Points, in no order, along strands that fork, close into loops and pass close to each other.
In the rows, 128 means zero.
Points whose rows are less than 133 apart are linked; no others are. Some points are linked to none.
J864: [113  91 120 160 148 136 127 127 164 115 140 143 159 108  96 111 102  93
 131 153 140 152 123 165 109  80  32 141]
J56: [ 89 137 161 177 121 116 128 165 102  90 104 146 137 115  80 120  91 125
 187 183 132 118 122 112 107 179 129 116]
J827: [140 103 131 146  87  98 157 102  97 109 126 207 163 117 109 126 124 139
 157 101 141 117 119 125 110 120  69 124]
J97: [156  81  76 106 172 132 159  95 138 106 168 128  76 132 155 145 116 187
  73 145 104 208 130  90 149 164 151 103]
J818: [124 114 167 142 102 104 118 151 125  68  88  98 113 111  89 156 109 142
 160 208 117 136 129  93  90 168 179 113]
J963: [143 176 108  97 100 154 114 114 142 128 112 145 114 167 132 162 122 162
 139  74  91 136 152 140 100 122 185 162]
J440: [124 142 121 158 162 117 122 112 179 134 138 102 148 100 113 130 127  87
  86 134 141  89 108 156 144 146 119 121]
J334: [ 91 142 163 128 172 175 107  88 122 169 135 143 140 149 167 128 114 119
 124 123 134 150 137 135 133 135 127 113]
J789: [128 162  94 157  96 110  84 123  99 135 107 145 163 125 125 172 163 123
 104 112 114 116 156 115 129 150 121 130]
J871: [126 112 133  98 136  82 144 103  71 153 111  85 152 133 122 199 135 155
  76 106 130 133  95 113 149 142 110 134]
J7: [139 171  99 115 108 136 159 122 163  90 112 138  97 144 126 133 119 171
 133 118  99 116 134 165 118 133 185 151]
J959: [112 144 120  63 148  97 113 143 116 156 116  53 146 152 117 191 117 159
  89 124 140 140 110 118 154 118 130 124]
J626: [124 102 119 103 121 137 115 144  83 106 154 154  71 123 147 122 177 145
 119 125 153 187 158 120 123 115 121  96]
J432: [140 196 115  81 136 150 112 106 149 159 148 126 141 130 162 106 156 180
  87  97 135 129 128 162 147  84 161 112]
J984: [123 153 127 104  96  94 127 121 131 171  92 133 180 133  99 136  83 123
 154  99 176 116 117 111 110  92  87 130]
J341: [107 147 111  77 155 110  90 154 152 156 109  11 144 166 110 209  98 152
  98 158 104 154 121 117 147 106 179 139]
J199: [108  99 126 105 118  49 140 145  53  83 100 142  84 133 111 174 151 155
 107 119 120 143 157 109 131 162 139 128]
J774: [111 134 130 130 136 130 106 132 146 140  81  44 149 156 110 208  98 117
 105 143  77 121 123 132 127 135 162 170]
J536: [146 112 123 138 161 169  79 107 117 117 146  48 101 163 148 201 136 134
  99 182  84 158 130 108 130 143 185 118]
J116: [103 120 137 154 105 167 131 132 104  86 157 164 164 131 126 138 120 110
 163 136  93 133 130 158 110 160 108 143]
J741: [121 102 132  95 194  95 170 103 108 161 140 112 137 144 144 140 124 136
  66 105 151 150  83 117 167 157  93 122]
J822: [145 130 116 107  80 126 153 136 108  47 115 187  73 129 153  91 146 197
 169 130 135 127 121 134 114 144 170  99]
J110: [133 134 160  62 153 183  88 132 108 175 170 139 124 168 197 118 184 117
 116  58 115 145 133 139 125  53  99 128]
J271: [142 133 148  54 117 164 102 148 110 157 184 149 102 145 193 100 190  98
 147  82 143 113 142 105 125  70 116 106]
J830: [117 136  94 121 105 110 111 130  89 133 145 156 121 110 134 131 170 137
 109 115 150 141 153 114 147 128 101  95]
J245: [122 106 140 118  96 131 134 138  87  76 120 144  75 123 140 122 143 183
 138 159 138 194 144 149 109  97 108 129]
J422: [107 105 143 156 130  67 115 145  98  98  65 118 105 119 103 197 143 113
 104 135 101 121 169  95 116 177 153 125]
J309: [ 66 119 140 155 134  77 144 167 100  76 119 182 103 122  72  99 100 127
 174 167 157 145 145 140 108 143  95 116]
J438: [115  99 111 162 140 155  99 155 145  86 166 138 129 122 107 118 138  83
 143 149 126 160 134 145 105 137  76 120]
J929: [160 123 139 169 147 135 137  78 165 138 124 157 167 112 149 127 129  79
  83 110 120  90  92 167 129 120  93 144]
J141: [135  94 129 131 145 145 136 125 161 136 176 152 181 109  96 101 127  86
 142 116 179 134 110 150 107  55  31 109]
J765: [163 102  80 109 192 139 170 123 188 123 159 100  48 150 163  90 101 173
 106 192 103 205 140  85 135 153 164 114]
J498: [124 165 144  93 162 156 112 133 170 211 151  67 165 122 135  77 114 119
 115  80 141  88 108 144 165  88 132 131]
J256: [155 144 147 153 135 164 147 112 209 156  85  98 116 142 113 116  60 108
 163 156 113 116 126 137 103 118 144 186]
J960: [159 156 126 119 159 150 148  84 163 164 131 142 166 134 154 125 151 136
  80  79 109 130 105 179 132  83  77 157]
J33: [114 157 149  50 171 132 104 156 158 177 154  70 110 133 151  87 126 111
 142  94 161 103 135 133 165  98 136 118]
J311: [ 69 132 137 115 134  80 118 148 126 121 120 124 125 120  96 114 105 128
 138 157 187 150 135 133 128 123  99 101]
J619: [ 67 151 143  92 125  80 106 185 118 112  92  93 115 140  85 161 121  95
 158 121 132 102 132 143 124 139 157 133]
J342: [139 120  90 167 135 107 156 140 172  87  91 146  34 134 108 109 121 141
 135 187 109 172 171  95 113 142 145 152]
J801: [117 144 184 164  61 134 106 171 107 129  76 117 154 102  84  94 103  87
 225 126 132  47 135 131 100 134 153 138]
J303: [115  77 151 110 174 137 109 137 134 150 182 135 178 122 137 106 153  77
  97 101 160 148  93 140 135  91  49 113]
J274: [135 133 130 159 121 147 142  70 115 167 139 211 197 154 134 117  97 142
 151  98 141 133 116 123 113 121  84 129]
J681: [ 98 105 124 128 109 117 140 125  89  89 167 186 187 122  99 142 138  92
 141  95 126 123  99 158 106 124  58 132]
J347: [104 159 154 101 141 193 117 126 137 145 144 145  95 172 152 109 115 128
 184 109 137 134 132 118 113 148 168 124]
J828: [113 151 126 131 165 180 133 128 181 157 118  99  98 157 134 114  86 121
 157 155 114 132 132 116 121 144 166 154]
J610: [163  75 164 145  96 105 137 126 127  62  81 138 106  94 103 142 104 151
 150 197 126 154 122 108  74 138 132 103]
J382: [136  87 173 106 100 118 161 100  68  96 148 203 112 134 158 121 163 109
 166  98 126 111 105 116 133 157 143 101]
J223: [145  85 107 186 135  77 143 126 159  58  77 163  44 132  90 121 104 158
 123 202 113 182 150  85  99 184 181 107]
J115: [148 161 113 162  46 161  81 153 108 146 100 104 187 119  90 154 108 129
 153  82  83  79 161 146 108 122 160 180]
J663: [137 129 158 154 108 125 135 127 144  85 132 187  96 110 111  72 146 129
 176 159 164  99 126 133 103 112 135  90]
J373: [143 114 141 169 153  87 172 105 131  99 120 151 126  80 124 118 147 114
  94 129 145  88 109 137 156 174 128 115]
J905: [ 91 106 125 172 148  80 113 144 115 113  73  82  96 125  90 176 126 118
  76 196  97 169 147 109 125 152 158 134]
J383: [139 131 162 123 129 159  86 110  93 154 112  80 111 152 172 202 146 136
 108 130 118 132 137 120 142 114 173 115]
J549: [112 171  87 196 142 136 101 167 193 130 111  94 121 108  97  92 114  93
 134 188 118 118 155 132 130 112 113 152]
J330: [122 116  80 113 150 137 131 133  87 149 201 120 145 110 147 112 153 157
  86 127 149 177 115 114 164 136  86  97]
J668: [147 117 156 113  82 134 118 130 143  82 106 113 120 108 109 136 127 168
 128 176 135 161 121 152  99  83 134 113]
J365: [149 145 102 153 115 127 134 119 192 146  75  88 152 135 102 157  70 110
 123 162  78 136 138 120 108 119 151 184]
J389: [138 106 141 134 147 148 119  72 117 163 106 133 109 150 170 158 149 152
 105 126 122 175 135 116 132 145 136 122]
J139: [116  67  93 119 182 123 133 131  59 134 186 139 116 118 150 139 184 122
  47  88 136 187 115 115 156 151  83 118]
J679: [135 160 109  89  93 105 132 163 126  53 109 152  89 126 122 122 133 188
 139 129 120 115 146 153  98 127 177 130]
J119: [166  85 106 100 103  77 162 117  67  87 117 143  93 136 144 172 160 190
  99 102 110 133 123 102 141 151 154 117]
J598: [111 125 111 105 180 141 109 140 152 139 134  46  98 157 138 171  98 141
 106 195  95 177 131  90 142 150 173 131]
J126: [150 101 145 143 135 100 171  74 121 131 139 194 108 114 152 111 166 107
 122 110 168  93 109 103 150 167 123  96]
J216: [109 160 140 134 138 132 164 117 145 127 136 179 115 116 127  49 105 131
 172 147 174  99 127 160 138 101 108 122]
J820: [102  85 120 138 199 100 115 135 147 140 118  71  93 141 114 175  98 119
  63 180 110 210 152  99 138 153 139 138]
J260: [110  86 125  78 129  90 154 184  98 122 167 120  92  92 126  82 130 113
 147 132 179 145 125 117 150  78  56 126]
J737: [138  53  99 120 181 127 152 104  92 109 195 142  85 127 162 140 154 156
  40  93 118 196 103 123 150 160 130 107]
J893: [108 136 137 121 162 147 157  93 116 155 178 214 174 154 147  95 118  95
 158  79 143 113 117 146 135 119  79 131]
J973: [151  95 137 119  52 100 178 125  73  68 118 222 100 125 160 102 184 155
 190 108 116 100 129 131 122 144 158 101]
J915: [135 186 144 106 127 129 120 102 153 170 147 145 141 102 142  79 137 127
 107  83 161  82 122 170 158  85 152 129]
J755: [146 145 177 152  53 158 126 163  97 141 137 157 161 113 121  85 128  93
 221  86 132  42 134 121 109 118 160 149]
J792: [128 139 124 145 136 170 111 141 127 122 158  76 104 107 163 104 151 154
 101 173 112 154 136 149 150 119 131 111]
J520: [189  99 125 160  92 149 160 100 129  90 122 134 128 116 152 120 132 139
 161 151 116 106 114 105 123 175 118 119]
J73: [161 143 163 175  68 151 131 131 132 120 129 194 132 101 134  61 140 108
 219 128 158  62 136 136  99 102 141 110]
J486: [138 120  96 203 145 121 135 138 174 112 116 111  85 114 124 104 137 101
 113 205 103 147 151 134 126 136 113 150]
J939: [102 147 122 110 196 141 182 120 166 149 160 125 128 124 137  60 101 156
 132 142 152 126 128 146 153 121 106 115]
J560: [148 189  81 166  65 147  79 172 112 117  83  85 136 122 103 155 132 156
 138 146  77 100 178 131 122 119 184 163]
J894: [151 145 153 127  74 149 144 118 103 142 137 145 139 129 166 107 146 109
 157  83 124  69 131 137 138 139 157 149]
J325: [135 153 145 129 174 146 100 110 195 179 136  63 183 111 147 107 117 114
  73 137 142  94 100 160 154 117 138 130]
J578: [126  66 158 131 144 120 134 130  93 141 177 165 134 125 151 121 175  59
 114 100 167 138 105 112 129 127  47 107]
J601: [180  67 117 136  90  96 179 105  94  89 106 145 112 114 137 148 137 176
 133 130 108 119 114  85 137 193 150  99]
J395: [154 121 105 164 119 149 171 104 152 123 153 119 133 129 132  99  97 151
 159 183 125 132 117  95 146 175 130 128]
J272: [161 139 125 123 114 157 148 111 112 132 147  95 132 122 163 142 158 135
 125 113 113  69 102 145 158 159 165 143]
J987: [120 176  85 185  96 125  84 179 151 127  98  59 126 128  98 128 112 128
 137 193  96 126 161 108 130 137 163 136]
J849: [124  94 130 127 196 112 188  92 147 139 160 148 133 120 125  99  80 128
 114 140 153 153  99 116 146 143  77 123]
J102: [165 174 121 111 110 162 105  74 157 166 100 126 145 150 157 149 123 176
  94 104  95 140 121 143 125 103 188 133]
J195: [114 190  87 145 108 128  86 117 143 179 116 104 211 130 123 149 126 133
  84  94 122 102 133 136 151 125 130 140]
J564: [101 132 162 117 119 109 104 155 114 143  83  60 147 131 100 203 125  79
 137  98 101  73 125 137 125 141 172 162]
J562: [106 135  92 122 126  75 129 141 134 138 137 159 166 113  85 109 102 119
 142 114 197 108 128  92 132 130  77 103]
J83: [123 132 124 136  81 124 102 153 147 181  78 102 208 127  76 146  78  90
 158  86 125 106 122 137 109  92  96 180]
J935: [ 93 153 163 135  98 150  99 182 147 121 102 103 128 129  85 117 113  73
 184 125 128  77 123 145 101 127 150 133]
J326: [123 171 117  46 171 143 104 141 153 148 150 109 100 129 146 104 143 160
  97  96 154 138 134 139 127  99 130  97]
J127: [115 148 127  97 108 128 154 140 119 155 170 180 144 133 137  99 152  72
 154  76 139  68 129 129 150 124 114 145]
J588: [130 150 119 167  87 161  86 137 131 163 102 127 189 127 108 114 119  82
 149  83 104  90 158 153 117  95 117 177]
J69: [138 133 149  91 146 153 111 125 110 176 137 124 177 152 162 161 170 108
  78  41 107 135  95 147 132  69  96 154]

A fork is a point with three links, a tip a point with one. Leave the first point through the second and follow the links. Name the first fork or tip that comes.
J365 / J256 -> J598
J626 / J245 -> J223
J893 / J274 -> J578
J432 / J102 -> J440
J141 / J864 -> J894
J223 / J342 -> J830

A tip is a point with one link. Name the tips that can be reached along the links from each point below, in the order of the rows.
J330 -> J765, J223, J195
J959 -> J578, J395, J272
J960 -> J271
